Points on a hilly landscape, in no order, each with its height.
A ball rolls from a point to the lowest of its 2 nearest points, and stops where none of them is lower. Distance is the straight distance between rows; heights are no part of it.
J635: [ -3  22  25   2  -3  15  16  -1  -1  -3 -12 -29   5  -8 -26  22  -1 -29
  17   8 -14  -1 -17 -14  -8   9   7   6  17  -8 -11  -9   0  -3  -7  14
  10  24   0   0  13]  (h 4.05)
J818: [  6  25   1  -4  -6 -16  22 -15  -7   4  -7  17  -5   9 -11  34  11 -56
   3  19  19  -1   8   5  43  32  20  -6  32  -9  15  12  -6 -12  11   6
  10  -6   1  -3  17]  (h 8.67)
J65: [  6   0 -23  -1 -21   5  19 -22 -16 -14  -2 -22  -3 -14   0   5  18 -29
  -3  18   4   8  -9  39  18   4   0  24  37   0  19 -30 -17 -15 -28  -3
  -5 -32  18  14   4]  (h 3.35)
J846: [ -2  13 -10   2  11 -16 -20  23   1   4  15   5 -18  -8  28 -24  -7  18
   5  -5  -8   4  25 -18   9 -12  13  23 -23 -20 -14   7  20   8 -20 -18
   2   1   2 -23  -9]  (h 5.24)
J558: [ 15   4  -7  -1 -16  27   4  29   3 -14 -27  -6 -10 -12  19  27 -36  16
  19 -35  -5  -3  -1 -27 -16 -13  -5  19 -15  -4 -11 -17  22  21 -17  18
  21  24   7  -7 -10]  (h 5.87)
J141: [-20  -9 -10  -9 -11  -7   1 -34   5  -6   7 -14  -4  -5 -22 -30  20  -3
 -22  20   4  -8 -15  35   2   5 -25  -9 -10  10  18 -14 -23   0  -1 -12
 -35  23 -32   6  -7]  (h 6.00)
J449: [-26  14  -5   2  11  -5   8 -11  -4  -5  10 -16  -3  -2  -8  12 -10 -25
  15  21  -1  -5 -11   0   5  -1   5 -16  -9  -5   5  -4 -23  -6 -15 -16
  -8  -3   3  -9  -4]  (h 5.66)
J365: [ -2 -14   8  -2  17  16   4  24  14   4   9   9  38   8  21 -11 -10  28
 -20 -28   6 -11  15  -8  -7   5 -28 -14 -35  20   1  38   8  -2  20  -4
   5   2 -40  18  -2]  (h 4.04)
J867: [  0  22   9   7  -6  18  17 -13  -3 -11 -18 -21  -3  -9  -6  39   2 -35
  21  20  -4  -4  -6  -5   2   9  13  -3  28  -8  -2 -15  -7 -13 -10  13
  21   0  13   6   3]  (h 3.81)
J656: [  6  21  17   4 -16  17   9  13   5 -15 -12 -19  -6 -11  -2  13 -18 -18
  14  -6 -15  -8 -19 -14 -14  -4   6  27   3  -5  -4 -13  12   3 -28  18
   4  24   0  -3  12]  (h 4.60)
J912: [ 27 -10  14   4   2 -11  -7 -13 -20  19  12   6   8  11 -24 -13   0  13
 -11  -5   8   1  -9   8 -19  -6  -9 -10  -1   8  13   0  -6  25  32  -2
 -12  -5  17  19  23]  (h 7.13)
J590: [  3 -33 -28   3 -11   4  15 -27 -18  -1   6  11  11  17 -27  16  25 -31
 -33 -10  23   6  -6  17  21  18 -33 -24  21  22  40 -12 -38   3  23  20
   3 -15  22  32   2]  (h 3.40)
J111: [-31   5   0  -9  11   8  -7 -12   1   4  31  -9  -9  -2 -11   2   0 -29
  14  30  -3  -5 -18  11   7 -13   4 -17  -8 -10  -6  10 -17 -12  19 -19
 -26  -7  -8  -8   5]  (h 5.89)
J444: [ -3   9 -28   0  -5   0  -7  10   6 -19 -10   1 -30 -24  30  -9 -11  27
  11 -21   4  -6  24 -25   7 -26   7  15 -25  -6 -11 -22  32  27 -31  -9
  23   7  17 -14 -22]  (h 6.79)
J105: [  7   7  10  -4  21 -12  -8  12   5  23  10  -7   0  10  17 -13  -3  19
  -3  -5 -14  -2  14  -8 -12   1   9  -2 -15 -19 -26   5  11  15  22 -21
 -12  21   6  -8  -1]  (h 4.26)
J25: [  6  -2 -14   5 -12   0   4  20  -4 -14 -19   9 -11 -25  18   1 -24  31
  15 -32  -4   5  16 -23  -4 -28  11  23 -25  -5   0 -19  22  33 -31  11
  31  14   4 -13 -14]  (h 6.42)
J735: [ -5 -15  32 -13   1  28  -5  29  19   8   4   1  48   3 -20   4 -14  25
  10 -27 -11  10 -13 -12 -21  -5 -17 -18 -16  13 -21  32  -2 -22  25  22
  -9   8 -26  21   0]  (h 4.53)
J136: [ -4 -11  21  -9 -11  14 -22  30  21  20   3   1  15   7  24 -21 -19  31
  -6 -14  -8 -23   9  -1 -27 -20 -30   1 -54  12 -13  24   5  15  49  11
  -4   9 -23  31 -11]  (h 3.99)
J831: [-19 -21 -17 -11  19  -7   2   3  11  -2  -9  -6  12  -1  20 -31  11  34
 -24  -3 -18   3  14  13 -11   7 -19 -21 -20   2  -6   1  -7  -3  -4 -17
  -8   3 -15 -12 -30]  (h 7.69)
J961: [ -8   8  21 -16   5  19 -13   3  27 -17  -5   5 -15   2   2  18  -8  -2
  13  24  15 -10  -1   1  -5   2  14   3  -3   3 -17   8  16  -9   9 -18
 -10  -3 -16  -2  10]  (h 4.34)
J597: [-23  -1 -15  -1  23  -2  10   1   3  -5   1   9  14   8  11   7  -5 -12
  -8  -1  -5   3   2  -4  15  14  10 -12  15  -9   0  12  -1 -20 -10 -10
   8 -21  -7 -15  -5]  (h 7.19)
J344: [  8 -13  36   1  -8  21 -12  15  17  -1  13   8  57  14 -14  -2 -14  11
  11 -29  -3  -1 -12 -17 -12 -10 -34 -21 -31  22   2  31   0  -2  31  21
 -14   9 -24  27   6]  (h 4.91)
J858: [  0   3  22  -5  -1   2  10 -24   4   2 -14 -25  15 -15 -30   9  19 -36
   0   9  -6  -1 -18   8  -1  13  -2  -2  24   9  -7  -4  -6 -10  10  10
   5  35 -13   4  15]  (h 3.53)
J585: [  2  11  -1  -7  18  16   8  14  -4   7   4 -22   7  -9  20 -14  -8  16
  -8 -17 -47 -10   9 -27  -7  -4  -9   5 -16 -24 -28  -9  10   9   2   3
   1  40   9 -20 -10]  (h 8.36)
J992: [ 16   0  10 -16  11  -7  -8  24  12  10  13  22   7  17  11 -17  11  26
 -18 -22   5   6  19   1  -1  12   4  24  -6   9   4  38  18  -8  14  -2
  -4   0 -35   6  16]  (h 6.30)
J505: [-26   6 -12  -5  13   2  18  -8  21 -15 -16 -23   9 -15   2 -12   1 -15
 -18   6  -8 -17   0   3   0  15 -27  -2 -15  -3   7   2  -6 -23 -23  -3
  -6  45 -37   1 -15]  (h 9.27)
J807: [  7  24 -22  -3  -1   7 -13   2  -4 -22  -8 -13 -39 -24  26 -32   7  25
   1  -1   6 -13  16 -15   8 -16  -2  23 -14 -16 -31 -42  34  19 -31  -4
   9  11  25  -8 -19]  (h 7.01)
J195: [  3   6   9   4 -21  14  -7  12  13 -15 -21   5 -22 -14   3  27 -32  12
  32  -3  22  -6  -5 -18 -30 -23  11  15  -7  -2  -1 -25  12  18 -19   4
   8 -15  23   6  10]  (h 5.40)
J577: [ -6   8 -12  13 -10 -21  -5  -7  -9 -10  -2  10 -27   1   8  16 -11 -10
  19  17  18  -3   3   5   6  -7  22  -3   5  -8  15 -13   0  11 -17 -18
   4 -28  16  -7   6]  (h 4.78)
J802: [  9  10  -8   0  23  -6   9 -17  -6   4  -9 -22  -3  -1   1  -8  15   3
 -13  10  -5 -10  15   0   0   6  -2 -24  13 -19 -17 -23   5  14   3 -11
  12  27  12  -3 -15]  (h 7.43)
J347: [ 14   7  -5  -6 -25  -4 -25  11   4  -7  -7  14 -30  -3  12 -14  -8  32
   7  -1   8  -1  -4  -3 -12 -31   8  37  -2   4 -10 -16  21  25  -5  -7
   8 -18  23   3  -1]  (h 5.91)
J720: [-14 -27 -17  19  12 -11  18  -2  -7  12  -8  25   3   0  -1  38  -5 -26
  13  16   7  20  16   1  19   5  19 -22  10 -10   7   4 -18  -6   9   8
  14 -17  15 -14 -19]  (h 1.20)
J510: [ -8   9   3  16 -10  -4 -10  -4  -2 -11 -10  12 -27 -16   0  31 -29   0
  36  13  27   0   6 -16 -15 -13  17  -6  -1 -14   8 -16   4  17 -17  -7
   9 -20  21   0   1]  (h 5.13)
J435: [-17  20  -2   4  17  -2  18 -10  17 -11 -18 -17  -3   2   0   6  -8 -24
   3   9  -3 -23   7  -8  -1   7 -16  -8 -17 -10  -5  -3  12  -6 -11 -12
  10  41 -23  -8 -11]  (h 9.20)
J370: [-29  -6   1  -2  -3  -5  -7  -1  15   5  20  -1  -1   0 -17 -26   4 -17
   2  13  -5   7 -18  24  -7  -8  -8  17 -15   2  20  17 -15  -7   4   1
 -37  11 -38  -4  17]  (h 6.23)
J152: [  9  18 -14  -9  15  -3   1 -12  -3  -7 -10  -8 -30   3  11 -10  17  14
  -6  27  18 -21   9   2   3   2  -2 -11   5 -17 -24 -22  15  -2   0 -24
   5   9  15   1 -19]  (h 7.28)
J694: [ -7  -7 -11  -8  -5  -7   7 -36  -6   3  -6 -16 -11  -4 -17 -14  18 -17
 -12  29   4  -2 -15  41  -2   3  -5  -1   4  -4   6 -20  -9  -3  -1 -14
 -21  15 -16  -1  -3]  (h 5.78)
J851: [ 11 -14   6  -6  -4  12 -10   4   1   0  -4   8 -18   0  -9  13   9   7
   3  14   8   3  -4   6  -3  -9  12  -1  22  -9 -20  -9  -2  -3  23  -5
 -10 -31  28   7   8]  (h 4.33)
J39: [ 12  16  -9 -10   2  -5 -27   5   6 -25  -6   7 -28 -18  26  -9   4  16
  15  10  14   2  20 -21  16  -3  20  29  -2 -12 -17 -13  26   1 -19 -17
  16 -35  33 -12  -2]  (h 6.73)
J227: [ 31   9  18   7 -11   3  -1   9 -18   7   3  -3   3   3 -11   1  -8  15
   1 -20  -3   9 -16  -7 -13   0  14  29  23  -6   6  -9   6  16 -10  22
   3   8  16  10  23]  (h 7.83)
J848: [-10   1  -9  19  -1 -36  -4   1 -12   3   8  32 -20  12  11   8 -16  -6
  16  -4  18  16  10   0  15   0  20   2  -1  -1  26  12  -1  15 -25 -15
   4 -26  -3 -23   0]  (h 4.07)
J423: [  4  14  -5   0  15   8   3   6  -1 -14   0   5   6   9   6  19  -2  -2
  -3  -2  13 -10   8 -12  12  15  10 -10  18  -5  -8  14   9 -11   5 -10
  12 -17   8  -1   0]  (h 7.03)
J508: [  4 -16  -7 -16 -14   4 -27 -10   0  -5   8  -8 -32   3  25 -50  28  44
 -22  17 -11 -22  -6  14 -15  -5 -19  16  -4  13 -15  -6   0   2  17  -7
 -11  15 -20  20 -31]  (h 8.00)
J254: [-34 -17 -21  -6   9 -15  -4   0  15   5  -1   5   6   2  13 -18   0  14
 -11  -3  -5  12   0  22   9   1 -14  -9 -14   1  13   6 -18  -2 -12 -27
 -16 -10 -21 -16 -16]  (h 7.51)
J672: [-12 -11  -7  24   8 -29  11  -2 -10  22  -2  18   5   7   2  24  -9 -11
  16  -2   0  21  13  -3   6   2  20 -18   2 -16  15   9  -6   0 -11  -2
  11 -10  11 -27  -4]  (h 2.65)
J877: [  5  -8  13   3 -14  10 -13  10   9  -4 -23  11 -19  -5   6  -2 -22  20
  17   3   7  -2  -7   0 -33 -30   1  14  -5   0 -10 -14  14  20   2   0
   0 -18  12   6   9]  (h 5.64)
J937: [ 22  12   3   0 -18  12   6  21  -7  -6 -18 -15 -10 -15  11  -1 -28  12
   3 -27 -10 -16  -5 -14 -17 -11  -4  33 -15  -3   3 -22  21  20 -16  25
   3  31   0  -1   6]  (h 5.31)
J603: [ 24  27  -7  -2  -9 -26  19 -16 -26  -1   3   1 -25   4  -5  17  13 -49
   2  26   7  -5  13  17  35  20  17  10  36 -14   8  -5  -6  -8  -9  -6
   7 -10  10  -7  16]  (h 8.76)
J472: [ 20  10  15   6  -9   2  10  -1  -8  11  -4  15  -2  16 -27  42  11 -42
   2   3  27   9  -1  -1  23  25  22   0  32   3   9  10   1  -3  23   7
   4  -8  13  14  22]  (h 8.58)
J149: [ -5   0  22 -10  20   3  -9   3  17  14  10   6  -5   7   6   3  -1  18
   5   6   7  -2   9  -6 -16  -9   5 -27 -19  -5 -25  17   0   5  42 -22
 -18  -6   1  -5  -4]  (h 3.73)
J372: [ -1  13   7   0 -10   5 -13  14  -6  -4   9   7 -19  -3   5  10   0 -11
  27  14 -21  21  -4  -4   5  -1  33  26  22 -13  -5  -6   2 -28 -24   8
  -6 -32  21 -26   4]  (h 2.28)
J339: [ 10  -7 -21   0   3 -19  14 -15 -22   1   7 -10   4  13 -12  -4   9   6
 -30 -14  -3   4  -5  10  10  15  -2   6  13   5  19  -5 -18   9 -13  -3
   1  -3  15   1   5]  (h 5.18)
J315: [ 13  15 -12 -19  -3 -10 -12  -1  -2 -17   9   4 -25   1  14 -33  23   4
 -13   7   1   1  13   2  17   6   1  30  16  -1  -1   6  28 -12 -14 -13
  -3 -15 -12  -5  10]  (h 6.36)
J419: [ -8  -5  13   1   4  15 -16  33  24  20   1  -7  13   0  20  -8 -27  27
   7  -7 -13  -8   0 -13 -23 -24 -13   4 -51  -1 -20  15   3   6  24   4
 -17  14 -14   9  -5]  (h 3.58)
J875: [-14   9 -17   9   7 -17  17 -23  12  -4 -19  -2  -6  -1  -2  10  -6 -21
  -9   1  16 -13   3  -3   8  21  -9 -15   1   7   9  -1   5   4 -19  -9
  22  16 -17  -9  -7]  (h 9.10)
J443: [  0  -6   1  -5   5 -15  -2 -10   3  11   5  25 -19   6 -18  10   2 -26
  -1  23  19   1   0  22  13   2  16 -10   1   3  12  18  -4   6  25  -8
 -22  -5  -6 -11  16]  (h 5.23)
J609: [ -8 -28 -23   7 -17  -4  17 -44   2  -5 -12  -9  15   4 -24  13  15 -32
 -23  -4  26  -4 -12   9  21  29 -33 -27  13  23  42 -19 -28  -7  11  17
  11   7  -2  21  -2]  (h 2.73)
J536: [ -1   0  11  12  -3  10   5  15   1  -2 -12  13  18  12 -14  26  -8   1
  14 -16  -9  19 -23  -9  -6   3  22  -3  22   9  -1   4 -10 -16 -14  17
  10  -5   3  -1   1]  (h 3.93)
J461: [  1   5 -11   5 -19   3  10 -10 -12  -2  10  -8  -3  -7 -17   9  14 -41
   3  25  -3   9 -18  36  30  -1  12  19  42  -1   6 -13 -22 -20 -10   7
 -11 -17   3   5  12]  (h 2.89)
J991: [  8   1 -14 -14  -4  -8 -27  12  14 -12  12   9 -24   0  30 -43  11  29
 -14  -8   2  -9  18  -4   8  -1  -2  45 -13   1  -4  12  30  -3  -3 -11
   1   4 -21  -4  -5]  (h 6.10)
J617: [ -6  24 -34   9  -5 -18  24 -32  -7 -15 -14 -13 -12   1  -2  12   8 -28
 -10   0  19 -19   7   7  13  23  -6  -4  10  -1  26  -7  -6   7 -32 -14
  26   3   0   1  -8]  (h 9.00)
J265: [ 26   5  33   7 -16   2   2  21  -4  16 -16  -5  11  -2 -14  13 -18  10
  12 -14 -12  16 -16 -12 -31  -2  12   6   5 -12 -11 -12   5  14  11   9
   2  15  26   0  21]  (h 7.56)
J397: [  7  15   9   2  -3   4 -17  18  -4 -13   0  16 -22 -17  14  14  -5  -2
  32   0 -11  28   8 -20  14  -3  32  17   2 -23  -4  -8  13  -2 -34   7
   9 -15  25 -34   1]  (h 0.76)
J963: [-29  -6 -19   1  17 -18   8   5  14   3  17  16  13   2  10  -9   1  -8
 -13   4  -6   8  10   9  17  15  -2 -11 -10 -12  13  23 -13 -19  -7 -12
  -7  -4 -37 -24  -4]  (h 7.36)
J262: [ 13   9  11 -11  -4   2  -6 -15  -9  -1   4   1 -29  -2  -7  25   8 -22
   7  37  19  -7   7  13  15   3  22 -11  17 -17 -18  -7  -2  -4  26 -23
 -11 -22  28   3   9]  (h 4.61)
J605: [  3  20   0  15  -4  11   8  -8  -2  -7 -18  -3  -8  -6  13  45  -4 -18
  35  10  -1   8   7 -12  11  13  18   5  38 -14 -10 -20   0 -18 -22  15
  25 -21  29  -5   2]  (h 3.32)
J499: [  8 -17  22   2 -12  18 -25  13   8   6   7   6  28  11  21 -37  -9  40
 -23 -22  -3 -20   9   2 -26 -20 -41 -17 -52  38   6  23  -1  16  41  14
  -3   1 -23  33 -18]  (h 4.37)
J392: [  8   2 -17  -6  -8 -11 -23  20   0  -2  12   2 -25  -7  29 -48  -5  38
  -5 -20  -9   0  20 -15   1 -19  -4  36 -20  -8  -9   3  28  23 -11 -11
   8   8   7 -18 -11]  (h 5.70)
J549: [-20  -7  -3  -8 -10  -6  -6 -16  12   0  26  -2   8  -7 -23 -39  18  -4
 -19  11  -2 -11 -12  24  -3  -2 -29   9 -16  13  34  12 -13  -2  -1  11
 -35  32 -49  13  13]  (h 6.25)
J446: [ -8 -21 -13 -12   7  14  -6  -1   1  -4  -8 -10 -12   0  24 -35  15  49
 -22   3 -11 -14   8   6 -23  -9 -22 -11 -14  14 -19  -8  -6  -2  12 -16
  -2   1  -3  11 -35]  (h 7.86)
J977: [ -5  15   2   0  23 -13  -3  10   3  10  13   4  -3   6  20  -8 -15   7
   2   1  -6   0  21 -17   4   3  13  -6 -15 -18 -11  16  15   6   3 -20
  -1   4  -4 -22 -10]  (h 4.77)
J873: [-32  -1  -6  -8  -1  -3  -7 -16   8   4  32  -3 -10  -3 -23 -18  15 -25
   2  24  -1  10 -18  30  11  -9   0  -4  -3   2   7  14 -27 -10  14 -12
 -38  -5 -26 -12   6]  (h 6.04)
J297: [  8  -7 -12  -1   1 -15   4  -4 -26  -3   5 -14   7   5   4 -31  12  23
 -34 -18 -17  -4  -4  -3 -10  15 -15  13   1   3  16 -15  -5  13 -26   0
   7  14   3   5  -7]  (h 5.84)
J385: [-16 -17   4  -7   0  14  -4  25   6   1  14   3  25   7   2 -17  -3  23
  -2 -16 -13   3 -14   1 -20 -16 -14  -2 -20  14  -5  18 -14  -3  12   8
 -11 -18 -11  10  -8]  (h 3.66)
J971: [ 19  24  -1   6  -2  -5   8  -1 -24   0   6 -14  -6   0  -9  11   3  -2
  -1  -9 -14   5  -2 -11  -3   3  12  20  31 -13   0 -18   7  14 -23   9
  14   7  26  -2  19]  (h 8.11)
J319: [-17   2  12  21   4  -5  -1   2  19  -9  -5  -4  29   1 -25  17 -13 -31
  15  -5   0   0 -19 -25  -7  -7  -8  -7 -21   6  12   8   0  -9 -11  14
   0  10 -14  -3   6]  (h 5.11)
J500: [  8 -11 -20   2  -1  -8  13 -29 -29  13  29   1  27  11 -34  -7  30 -27
 -33 -22  14   6 -17   2  27  14 -27 -27  13  21  40  -2 -31   1  23  17
  -6  -4   3  20   9]  (h 3.94)
J970: [ 28  16  28 -18   0  -8  -5   6   0  19   5  15  -1  17 -22  23  -2 -14
   4  -6  13  14  -8   0  10  24  20   2  16  -5  -4  25   2  -1  23  -3
  -8  -4   3   2  25]  (h 8.47)
J859: [  1 -13  -5 -26 -13  16 -18  -9  -6 -14   3 -29 -17 -16  25 -49  32  28
 -23  19 -25 -11  -9   7 -12   2 -18  23   1  11 -18 -22   0 -17 -13   4
 -16  28 -17  11 -21]  (h 8.12)
J239: [  9   0   4 -10  12   7   3  36   6  -7  -4  22  26   8  17  -8  -9  27
 -14 -35  -4   2  12 -13   4  13   0  16   1  10  -1  32  20 -15 -12  10
  16  -1 -24   6  -1]  (h 5.90)
J816: [ -7 -18  23 -21  -4  26  -7   9   7  -3  15   2  35   6 -19 -13   8  20
  -3 -11 -17   8 -22   2 -16 -11 -13 -10  -1  19 -11  27 -17 -23  29  11
 -13 -12 -15  25   1]  (h 4.09)
J917: [ 19  26  15  -1  -4 -10  -6  -2 -13   6   9  -2  -6   9 -21  10   2 -17
   4   7  -5   2  -2  -7   9  15  20  11  20 -15  -1   3   1   1   2  -3
  -1   3   6 -10  22]  (h 8.34)
J762: [ -4 -20 -13  10  13 -12  19  -9 -13  20  -9 -17  30   5   1  -8   3   9
 -16 -26 -29   9  10  -3 -14   6 -11 -31   1   1   7  -5 -16   1  -5   9
   9  13   8  -7  -9]  (h 7.91)
J865: [ 30   3  33  16  -9  -3  -4   4  -2  23  13  -4  11   6 -24   6  -8   8
   7 -13  10  11 -14  -7 -19 -11  10  -7  -8  -9  -4   1  -2  25  32   4
 -13   6  27  11  15]  (h 7.34)
J790: [  2  16  21  -3  -6   6  -6  12  11 -15  -6   1  -7  -4   1  19 -24  -3
  21   3   3  -6  -6 -15 -15   8  16  17  -9  -7  -6   4  16 -11  -7  -3
  -6   5  -8  -1  10]  (h 4.66)
J906: [  3   2  12  -9 -14  18 -14  12  -5  -5   7  -3  -3  -7  -1 -13  11  -1
   9   9 -21  15 -17  14   2 -11  23  35  25   1 -16  -5   4 -24 -22   9
 -12 -20   5  -9   9]  (h 3.19)
J551: [  9 -14 -14   1 -26 -15  -8  14 -17 -11  -2  22 -11  -5   7 -16  -2  41
   1 -21   9  11   1   5 -13 -29  14  15  -3   9   8  -5   6  24 -22  -4
  17 -33  27   3   1]  (h 6.34)
J519: [  5 -21   7 -12  10   2   0   8  13  21  16  35  30  18 -14 -10  10  11
 -18 -24   2  15   0  13   6  -4   5 -18  -5  15   4  36  -2   2  40   9
 -13 -18 -23   3  10]  (h 6.84)
J432: [  4   5 -12  -7   7   8  -7   5  -1 -19   0  11 -13  -1  23   9   0  16
   2  -2  16 -11  14 -22   7   5  11   6  11  -3  -9   0  20  -6  -3 -16
  17 -34  20   2  -3]  (h 6.88)
J46: [  3  -7 -14   8   5 -12  20 -18 -26   8  18  -4  29  18 -14  -8  13  -4
 -31 -20   2   4 -10  -1   6  22 -17 -15  11  19  33  17 -23   3  -4  10
   2  -2  -6  17   5]  (h 4.49)
J351: [-19 -16 -14  13   2  -6  25 -18   8   6  -8  12  -4   1 -10  44   3 -50
   6  19  14   5  -2   8  35  11   1 -27  18  -1  15   7 -23 -17  20  20
  13  -9   7  -2  -7]  (h 2.20)
J413: [-15   4  16   3   4   9  -8  32  17  -9  -9   9  -2  -6  20  27 -33   4
  31  -3  -4   2  -1 -31 -15   5  12   5 -20  -7 -13   8  11  -9 -26   6
  14  -1  -4 -14 -10]  (h 5.07)
J346: [ 13 -10  17  10   4   6  -3  26   2  12   2  11  51  13   5  -8 -18  18
  -9 -42  -4 -12   5 -18  -7  -2 -29 -17 -38  23  15  28  12   8  15  23
   5  16 -28  22  -4]  (h 4.59)
J71: [  6  11   4 -13 -10   9   0  -2  -3  -8  10 -20  -8 -10 -10 -13  27 -20
  11  26 -14   6 -15  29  18  -1  10  32  40   1  -8  -7   2 -21 -17  -8
 -18 -10  -3  -1  17]  (h 3.75)
J989: [ 12  22 -17  -7  -9  -8 -23  -8  -4 -19   7  -3 -31 -10  16 -36  18   6
  -6  12  13   1  11   4  22   0   9  36  13  -2  -5 -22  28   1 -26 -19
   8 -28  23  -5  -2]  (h 6.56)
J311: [  3 -22  -2 -16  10  -9  -4   8  16  12  11  30   9  16  11 -26   5  27
 -29 -20   2   3   9  19   2   1  -8  -6 -10  17  20  26   6   1  18  -6
  -3  -6 -31   3   6]  (h 6.59)
J367: [ -1 -22   2 -21 -15  13  -3 -22 -10 -10   2 -24  -6 -19   2 -33  20  20
 -29  20 -20  -9 -18  19 -14   8 -26  12   5  25   2 -23 -20  -7 -14   3
 -21  26 -29  19 -17]  (h 8.24)
J3: [  8  -6  -8   0   5  -6   6  -7 -17  17  14 -17   6   5  12 -39   9  35
 -27  -7 -31  -8   5   4 -18  -2 -14   1 -12  -4  -2  -9   0  18  -2  -5
 -10  29   3   4 -18]  (h 6.41)
J296: [ -2   3  -7  -1  -2 -14   8 -26  -5   1   0   5 -15   3 -19   3  14 -40
  -4  25  21 -12   3  27  19   7   6 -12   4   0  15  -2  -8   3  10 -10
 -11  16  -6   0  11]  (h 5.50)
J792: [-22  -2  -4  18   7   0   0  22  -3  -6   1  13   8   0  17  32 -24   3
  31 -14  -4   9  -6 -30   6 -12  18 -14  -2  -4   0   1  -2  -1 -33   8
  17 -16  10 -18  -8]  (h 5.56)
J501: [  9   8 -16  11  -9  11  14 -23 -25  -7  -2 -34 -21 -15  -6   5  16 -20
   4  28  -1   5  -4  32   4 -11   0  13  31 -10   0 -47 -20   3 -22   1
  -1 -11  34  14   6]  (h 3.80)
J785: [ -1 -13  11  13  13  12   5  19  -2  -5 -13  16  20  11  -5  44 -14   5
  23  -4   0  18  -1 -10  -6  -5  14 -22  18  -1 -20   3 -11 -18   5  16
  20 -32  31   0  -4]  (h 2.99)
J197: [  0 -16 -11  17   2 -10  10 -34  16   2 -14   0  21   4 -32  13  15 -24
 -16  -9  19   0 -13   1  12  18 -28 -25  10  27  31   0  -8  -4  12  16
  11  17 -13  10  -3]  (h 2.04)
J517: [ -9 -20  -1  15   5  -3  15 -26   6   5 -14   8  14   2 -32  26   6 -26
  -4  11  21   2  -3   2   9  11  -6 -37  20  12   6  -1  -3 -10  23  11
  15   6  -1  11   2]  (h 2.77)
J305: [ -8 -10   8   5  13  10   1  27  11  10  -3  -4  22   1  18  -9 -22  25
   4 -18  -8   0   3 -11 -25 -21 -12 -15 -31   9 -15  15   4   8  15  -5
   2  -7  -5  -4  -7]  (h 3.07)
J841: [ 17 -13  29 -12 -14  10 -14   6   6  10  12  13  29  22   7 -25  -4  30
 -24 -23   7 -16   7   0 -14  -9 -28 -33 -35  30   9  27   7  22  44   1
  -7   3 -23  27   9]  (h 4.76)
J393: [ -4 -22   2   3  24   7  15   3  -2   9 -15  10   7  -3   0  33   2  -3
  15  13  -2  17  12 -11   8   3  19 -25  20  -7 -18  -1 -11 -16  15   5
   5 -28  28 -12  -9]  (h 2.25)
J855: [-13   4 -10   3  29   5  19  12   2  11  -9 -23  19  -6  21   2  -6  10
 -14 -17 -29  -4  10 -15  -8  -2  -9 -24 -13  -8 -16  -6 -10  -4 -10   0
   8  21   4 -23 -14]  (h 8.18)
J928: [ 11  -3  21   8   4   5  11  32  10   6  -4  15  41  11   7   6 -20  18
   2 -50  -3  10   8 -20  -4  14  -7   7 -22  13   4  31  20   0   1  29
  17  16 -29  15  -3]  (h 5.27)
J194: [ 12  16 -20   5 -17 -19  16 -25 -14  -3  -8  -9 -16  -1  -7   7  12 -31
  -7  15   6   1  11  15  18  15  12  11  26 -11  21 -17  -4  -3 -24  -3
  26   1   6   2  10]  (h 8.88)
J117: [-10 -23  -1   4  14  11  -3  17  25   7  -4   8  21   3  21  -6 -22  26
  -7  -9  10 -20   8  -4 -16 -19 -32 -28 -37  20 -13  20  13   4  25 -10
   4 -11 -18   9 -16]  (h 3.57)
J240: [  3 -10  13 -15  10  16 -14   3  13  -3  -4   7  -9   3  -2  -3   9  20
   0  19   9  -1   2  10  -7  -3   8  -2   5   5 -23   8   3  -3  32 -13
 -13 -13   0  -2   0]  (h 4.06)
J611: [  6  -6  11  13 -14  -1   8 -11 -11  10  -5  -2  -8  -3 -22  17   5 -30
  20  24   4  11 -12  26   1  -9  16  12  27   1   5  -9 -15  -6   4  10
 -12 -11  13   1  18]  (h 2.24)
J589: [-12  -6 -15  10  16 -15  21 -26  -4  19 -10 -20  10   0 -13  -9  12 -16
 -15   3 -14  -3   7   8   2  11 -12 -26   3  -9  -4 -10 -15   3  -2  -4
   2  34   1  -7 -14]  (h 7.62)
J772: [ -7 -10  18  15   3   8  -4  17  12  -6  -5  13  27   8 -23  17 -17  -8
  19 -15   0  19 -18  -5  -5  -2   1   3  -3  17  10  20   0 -18   0  25
  -6   5 -22   7   8]  (h 4.67)
J97: [ 11  20 -21  -2   8   8   4 -18  -8 -18 -16 -16 -33 -10  18 -19  16  12
  -3  13  14 -14  13   1   5  -2  -2  12   5 -17 -23 -42  12   9 -21  -8
   5   5  31  -1 -16]  (h 7.16)
J724: [  5  -9  21   0 -16   6  -2 -10  -7  10   1 -10   6  -8 -36   3   9 -22
   8  15  -6   6 -22  19  -8  -5   5  12  12   8  -1  -6  -8  -9  14  10
 -18  12  -5   1  20]  (h 2.95)
J441: [  4  14   5  15  -7   4  -7   6 -10  -6 -13  17 -17 -17  18  40 -11 -16
  42   5 -10  21  14 -28  14  15  33  -3  24 -26  -8 -17   3  -2 -37  11
  24 -18  39 -30  -1]  (h 2.39)
J900: [  5   9 -14  -8   2 -21 -10 -11 -20  11  23  10 -35   5   1  14  14 -27
   1  36  14  -9  12  19  17   3  23  -9   6 -17  -1   7  -3   3  21 -16
 -16 -19  19  -8  11]  (h 4.87)
J422: [-40   9  -5  21   7  -4  -1 -11   7  -4   0 -14  11  -1 -10  22 -17 -35
  24  17  10  -8 -11 -16   1  -7 -13 -23 -21  -2  10   5 -18 -15  -9   3
  -2   0  -1 -17  -7]  (h 5.42)
J896: [  4  -5   5   5   7 -13  -3 -16 -20  22  13 -10   7   7  -7 -25   9  28
 -15  -1 -10  -8   3  13 -25  -8 -18 -14 -13   2   3  -9  -5  23  21  -5
 -14  14   9   8  -4]  (h 6.83)

For each start below, name the point where the ball stops.
J446 | J149
J855 | J397
J558 | J397
J141 | J149
J505 | J197
J519 | J305
J39 | J149
J917 | J197
J3 | J197
J435 | J197
J422 | J720
J311 | J305

Write out the way that a ball takes from each point below.
J970 | J917 > J971 > J227 > J265 > J865 > J912 > J896 > J3 > J297 > J339 > J46 > J500 > J590 > J609 > J197
J370 | J873 > J111 > J449 > J422 > J319 > J772 > J536 > J785 > J393 > J720
J549 | J141 > J694 > J296 > J443 > J900 > J262 > J851 > J240 > J149
